A landscape with many valleys, sampled at points; each row gives a point and its height.
A ball rolls from a point to the lowest of its 2 nearest points, and stops where none of them is lower. Distance is the straight distance between rows; heights are no part of it.
K_477 h=79.9: [119 126 156 134 135 123  79  90  97 106  89 106  96 133 123 129 127 133
 164 160]
K_278 h=33.1: [104 107 143 181  89  86 138 124 126 135  68 130 150 131 111 124  95  93
 116 117]
K_690 h=60.4: [104  82 134 120 131 184 110  95  92 145  72 148  84 147 155 126  73 106
 143 186]
K_525 h=50.7: [117 131 101 124 177 160 127  83 120 115 122 134  94 138 125 149 122 134
  87 144]
K_137 h=79.7: [ 64  81 133 108 122 120 117 133 136 144 165 157 166 156 141 121  72  68
  59 206]
K_953 h=25.5: [192 159 103 161  91 119 162 149 140 147 147 176 175  84 120 129 167 169
 199  81]
K_552 h=58.2: [112 107 125 137 105 119 110 164 103 107 102 143 153 168 116 137  80  46
 107 142]
K_575 h=27.9: [144 182 174 155 101 123 118 163 116 121  85 143 139 126 136  75 147 159
 129  79]
K_648 h=46.0: [117 122  98 136 129 122 157 148 172 152 177 122 114 111 148 120 143 178
 192 109]
K_493 h=58.8: [120 103 155  94 126 160  98 115 114 152 173  75  71 118 150  98 127 194
 103 141]
K_760 h=69.1: [121  81 135  94 145 119 158 178  85 174 201  61 108 124 180 133 127 106
  90 114]
K_38 h=63.8: [141  80 140 102 121 154 120 126 102 113 132 121 115 175 114 164  66 117
 125 124]
K_624 h=80.1: [124  98 108  99 115 142 105 103 147 144 129 123 144 156 163 140  78  85
  93 158]
K_593 h=82.4: [116 119 138 129 130 166  69 112 106 108 118 100  55 126  96  99 130 155
 140 172]
K_752 h=50.0: [ 78 136 112 102 140 119 170 140 157 153 178 112  80 120 150 110 148 195
 124 105]
K_387 h=46.2: [111 128 102 134 120  78 189 129 185 152 134 147 147  95 139 129 140  86
 193 110]
K_733 h=63.6: [195 186 165 192 141 146 143 181 120 127 133 165 207 102 122 109 181 175
 140  79]
K_512 h=56.3: [128 128 107 101 132 173  98 130 156 131 170  82 108  87 156  94 133 202
 118 128]
K_448 h=54.2: [143  97  64 148 181 127 132 145 119 119 178  88 127 146 128 131 150 136
 128 107]
K_994 h=50.9: [129  71 101 142 199 169 123 130 105 128 167  83 108 139 131 134 112 143
  90 118]
K_281 h=26.4: [133 150 107 122  86 120 134 122 150 145 107 132 139  95 129 140 138 160
 151  84]
K_78 h=83.5: [ 55 112 104 114 129 117 126 127 126 126 128 144 161 115 116 150  89  44
  76 195]
K_579 h=64.6: [155 156 171 156 137 165 104 117 113 123  64 165  75 132  87 109 106 129
  90 128]
K_566 h=31.4: [133 180 216 151 122 127 122 156 118 112  83 140 127  98  78 107 145 169
 126 116]
K_845 h=62.5: [203 161 160 159 143 121 134 130 137 124 101 150 201 119 152 118 160 141
 138  59]
K_24 h=67.6: [121 141 100 105 170 147 184 135 152 146 236 134 110 103 100 157 177 159
 160 108]
K_831 h=37.2: [100 166 114  98 113 135 155 131 153 134 171 145 122  67  94 129 161 209
 157 115]
K_974 h=57.0: [168 101  64 141 156 103 130 137 148 102 140 126 161 154 117 129 144 105
 132  89]
K_870 h=21.2: [150 160 125 157 122 126 128 173 147 103 154 138 173  51  62 112 154 183
 182 105]
K_516 h=23.6: [143 166 133 158 129 118  97 141 111 105  77 125 116 130 117 123 136 118
 137  93]
K_767 h=72.8: [114 135  86 162 117  78 123 123 146 152 126 108 113 164 161 148 156 135
 168 140]
K_461 h=60.6: [122  99  57 118 134  86 153 138 161 154 181 114 149 151 194 124 165  98
 126 144]
K_898 h=67.3: [157 159 128 134  95  94 109 133  83 108  67 146 174 134 184 123 155  79
 123 130]
K_932 h=64.5: [186 206 212 187 114 148 139 175 111 128 137 132 204  99  86 119 165 179
 125 119]
K_508 h=56.9: [176 137 164 129  98 114 115  98 136 117  75 133 163 131 117 121 119  77
  90  95]
K_634 h=48.9: [134 125 101 109 120 163  96 143 149 150 161  78  78 163 156 105 122 110
  92 121]
K_138 h=57.9: [122 167  96 115 120 180  84 142 137 106 127 128 108  99 139 118 137 212
 128 121]
K_730 h=71.8: [101 136 125 117  91  71 107 108 121 107  95 148 145 165 145 118 134  78
 111 200]
K_45 h=74.9: [111  79 129 107 132 156 104 100 111 145 135 143 129 164 156 128  88  68
  89 226]
K_352 h=52.9: [145 144 201 145 139  93 155 136 122 122  76 149 179 135 136 121 131  82
 103  70]
K_743 h=54.3: [ 89 150 121 110 118 133 131 155 147 146 161 100  77 125  91 136 134 156
 130  90]
K_988 h=85.3: [126  89 105  93 103 111 147  95 149 133 119 125 174 110 136 165  75  78
 116 117]
K_92 h=40.1: [122 217 130 114 123 135 151 130 176 146 144 151 113  59 111 135 165 165
 191 122]
K_414 h=83.7: [104 116 154 123 105 129 164  98 161 145 122 121 137 118 111 160  85 120
 132 113]
K_896 h=33.7: [156 191 142 170 134 161 149 173 139 106 173 192 167  56 122 126 153 159
 215 165]
K_121 h=40.7: [135 154 153 150 162 162 134 109 121 103 124 146 137 117  74 160 105 185
 108 122]
K_280 h=61.3: [152  91 165 147 100 129 110 109  98 134  66 171 144 156 126 104 103  55
 103 208]
K_86 h=36.4: [162 216 144 183 149 137 157 143 130 137 150 189 154  46 105 125 204 136
 197 124]
K_131 h=60.0: [176 153 152 130 146 104 115 112 142 108 112 136 163 142 158 144 133 154
 174  94]
K_794 h=35.8: [ 98  76 109 108 103 119  86 151  98  99 145 104 105 176 119 112 123 112
 147 141]
K_660 h=30.0: [146 180 157 184 176 157 164 184 147 110 145 169 169  90  75 150 146 172
 181 140]
K_229 h=56.5: [109 122 183 139 115 115 118 101  82 120  58 160 124 135 118 125 113  57
 129 164]
K_292 h=53.7: [112 150  88 141 159 128 151 110 160 132 109 119  98 122 140 128 128 133
 102 109]
K_715 h=65.6: [169 123 145 111  87 144  76 135 139 100 115 119  92 133  85 100 120 133
  99 106]
K_968 h=49.7: [138 141 163 150 135  95 162 136 151 141  97 139 162  96 135 120 143  74
 171  87]
K_681 h=33.2: [123  90 117 119 112 165 114 116 111  93  72 172  78 148 120  86 112 132
  92 129]
K_750 h=39.9: [111 177 174 125 119  95 134  98 134 126 110 124  98 142  99 144 156 154
 148 130]
K_940 h=61.0: [166 200 137 169 154 138 133 144 174 115 120 140 162  76 120 121 140 209
 138 144]
K_691 h=38.8: [160 203 188 150 141 137 159 145 115 139 120 147 173  70  93 140 194 135
 178 103]
K_712 h=65.8: [106  84 143 107 130 136 131 136  51 153 171  76  74 139 167 103 149 129
  83 172]
K_243 h=42.9: [119 155 130 147 143 117 169 122 164 148 140 141 113  70 128 132 145 141
 215  99]
K_591 h=55.1: [114 113 119 119 152 166 128  90 101 131  97 158  82 187 152 149  81 123
  95 172]
K_895 h=29.6: [144 157 143 118 163 159  94 157 168  93 161 108 143  81 120 140 126 190
 176 134]
K_41 h=66.0: [ 76  75 114  83 164 129 167 161 122 117 178 103  94 117 157  84 140 113
  80 119]
K_225 h=61.1: [186 138 189 159 121 151 109  94 107 128  45 158 117 138 136  90 125  93
  74 111]
K_475 h=26.0: [123  44 110 109 115 187 106 134 107 128 117 153  84 170 129  73  90 118
  95 154]
K_692 h=23.5: [109  63  83  90 125 107 105 115 125 110 145 101 134 114 172  96 129 130
 134 130]
K_553 h=51.8: [139 111 148 110 161  99 158 118 145  95 130 149 152 139 100 167 134 119
 136  91]
K_995 h=70.9: [134 125 116 164 104  50 152 131 115 136 108 134 154 145 155 133 157 121
 186 127]
K_745 h=34.9: [143  51 133 118 136 175 116 156 110 152 159 127  74 212 140  89  98  95
  96 169]
K_214 h=38.1: [ 85  96 110 170 101  97 120 123 138 137  75 141 118 144 143  99  87 109
 117 176]
K_816 h=54.1: [140 117  88  93 165 148 104  84 144 119 158  91 133  95 140 141 146 164
 115 121]
K_777 h=42.8: [ 90  69 107 147 141 119 132 102 127 127 134 105  89 155 123  90 124 134
  72 165]
K_670 h=61.7: [118 129 142 101  74 167 106 115 126 137 126 145  69 134  79 100 102 159
 107 128]
K_393 h=55.6: [ 62 121 130 100 113  86 171 141 149 147 162 134 119 172 151 136 134 109
 105 145]
K_581 h=56.4: [169 137 168 136 153  86 155  99 135  99 142 164 170 122 101 151 166 152
 183  96]
K_529 h=60.3: [141  96  86 141 135 120  96  82 127 112  71 126 140 104 149 114 111 103
  99 141]
K_636 h=61.2: [ 91 108  82  61 135 127 161 150 144 113 155 122 103 119 138 133 133 100
  97  87]
K_398 h=55.9: [127  99  79 124  99  78 121 135 144 130 171  90 153 159 127 124 150  94
 126 150]
K_310 h=47.8: [ 98  90  95 112 101 100 116 157  95 138 163  89 133 198 158 128 131  91
 104 162]
K_583 h=66.7: [157  76 133 137 101 160  95 123  90 140  94 159 100 198 106 110 103  79
 143 204]
K_787 h=33.5: [110 135 146 126 132 145 134 155 173 104 161 131 128  91  97 106 132 214
 145 129]
K_744 h=45.2: [ 95 149 129 107 120  94 160  83 105 133 104 130 113 151 126 176 146 137
 124 136]
K_277 h=62.7: [171 158 142 119 108 129 100 101  99 115  67 147 159 147 161 138 114  40
  91 140]
K_884 h=38.5: [ 97 100 109 115 117 140 125 116 137  98 114 135  76 142  94  92 113  95
  66 145]
K_632 h=46.1: [ 97 111 110 125  85 123  97 134 105 128 100 114 107 171 152 134  98 147
 152 124]
K_435 h=18.5: [149 143 119 158 150 113 112 150 136 100 124 120 138  91  69 131 156 150
 151  92]
K_761 h=62.1: [103 118 110  91 133 146 136 129  85 156 156  77  88 109 193 117 147 165
 103 144]
K_204 h=64.4: [148 118 142  88 132 120 122  94 129 141 192  90 132 160 132 174 121 154
 151 122]
K_708 h=76.1: [ 96 110 152  99 120 111 101  78 131 109  97 123 106 136 153 117 120 110
 120 176]
K_326 h=49.3: [ 86 104 135 105 148 118 150 117 127 126 158  90  96 170 143 124 117 145
 113 143]
K_345 h=46.3: [154 119 166 151 150 120 130  99 124 102 106 143 130 147  71 149 112 136
 101  91]
K_357 h=58.1: [ 98 149 141 129 110 157 124 142 158 128  95 127  69 107  69 124 112 154
 101 100]
K_813 h=56.8: [110  83 132 107 145  87 160 120 133 146 197  98 126 158 115 139 144 138
 145 114]
K_107 h=63.7: [199 202 176 182 130 148  80 153 115 125  98  91 160 104 130 128 155 143
 140  99]
K_558 h=50.6: [100 133 130 105 116  69 164 109 178 127 140 145 137 143 142 141 152  89
 145 141]
K_732 h=51.0: [104 133 153 119 122 119 142  82  72 126  70 159 133 137 132 163 110 110
 113 132]
K_724 h=31.0: [129  99  95 114  94 124 103 136 148 109 122  94 142 100 129 122 115 118
 153  98]
K_607 h=48.2: [125 119 140 129  73  96  82 158 121 112 105 100 126 161 100 121 115  74
 143 136]
K_772 h=64.9: [116 133  97 135 139 100 139 133 126 113  89 151 159 151 145 160 119  74
 124 121]
K_498 h=57.1: [107 114  75  93 160 122 154 123 164 110 131 144 115 162 164 126 117 105
  68 116]
K_467 h=57.3: [171 121 111 109 138 152  79  83 139 106  99 104 135 120 161 124 112 138
 117 130]
K_827 h=24.2: [158 130 133  88 139 166  86 156 149  84 166 103 139 131 107 126 125 173
 137  94]
K_31 h=70.3: [114  76 120 107 150 147 121 113  67 147 161 110 116 151 152 120 129  87
  63 206]
K_291 h=75.3: [101  91 134  99 136 124 151 175  75 166 178  85 144 135 217 120 100  83
  58 171]
K_849 h=70.2: [151 124 142 149 154 126 114 113 162 145 160  90 133 139 101 165 116 157
 144 114]
K_683 h=42.3: [142 190 189 139 124  91 148 111 114 152  96 125 145 101 103 160 160 135
 167 104]
K_170 h=79.1: [ 96  86 135 138 110 156 120 107 146 145 104  98 109 118 104 121  65  99
 126 135]
K_883 h=28.0: [150 162 107 165 110  97 180 155 127 149 129 164 152 104  76 147 168 125
 164  68]
K_835 h=74.1: [117 133 145 114 114 176 103 127 125 128  81 124 107 115 129 144  59  95
 128 107]
K_805 h=71.3: [132 107 123 157  86 141 110 123 118 153 102 126  99 203 100 118  99  84
  99 169]
K_734 h=71.0: [155 151 112 114 171 147 164 117 150 142 219 168 145 110 133 161 151 151
 198 119]
K_395 h=68.4: [ 87 149 131 146 114  86 119 131 132 122  72 173 173 147 173 137 100  62
 103 176]
K_850 h=34.3: [125 127 154 124 168 108 116 134 147 109 174 113 146  90  97 143 149 157
 218 123]
K_392 h=64.7: [113 132  68  75 166 129 170 134 138 127 182 136 123  85 116 146 172 117
 131  94]
K_594 h=35.2: [149 174 184 153 119 120 110 128 129 110 118 134 121 147  80 140 144 197
 131 125]
K_848 h=77.4: [119  89 125  82 179 133 169 100 121 139 173 129 158  95 149 170 126 132
 173 110]
K_298 h=64.8: [119  76  79 116 134 113 168 155 146 172 194  76 124 111 182 124 119 102
 105 130]
K_927 h=28.6: [124 155 129 183  90  97 129 156  93 130  54 125 124 117  91 115 126  69
 118 102]
K_881 h=62.6: [156  94 122 111 115 180  93  87 108 146 144 103  78 166 149 118 115 169
 108 170]
K_273 h=72.7: [ 74 132  92 143 116  86 124 164 161 142 117 127 158 161 174 129  99  56
 134 179]
K_893 h=73.8: [132 155 101 118 165 128 177 100 120 161 159 148 150 100 133 193 146 151
 175 105]
K_601 h=59.5: [121 192 125 155 142 142 127 137 150 119  96 163 107 101 124 125 134 206
 135 104]
K_825 h=62.2: [188 207 135 157 121 153  89 174 147  99 114 132 157 107 109 117 154 179
 126 110]
K_860 h=23.4: [172 171 122 126  96 127 123 146 136 133 121 146 185  55 114 125 152 157
 157  79]
K_220 h=69.3: [150 168 120 154 108  75 150 120  83 151  85 156 184 132 164 141 170 106
 152 108]
K_920 h=46.9: [116  81 118 134 157 159 146  97 117 132 149 123 108 122  97 129 117 173
  72 130]
K_449 h=53.6: [122 113  99 102  99 164 109 116  91 128 133 122 130 144 137 158  94 169
 123 112]
K_843 h=43.0: [132  99  89 112 137 177 115 171 108 159 158 105  76 194 178  99 107  80
  69 143]

Where does a ball stop that starts at each point below?
K_715 -> K_827
K_131 -> K_516
K_893 -> K_920
K_670 -> K_827
K_583 -> K_516
K_988 -> K_512
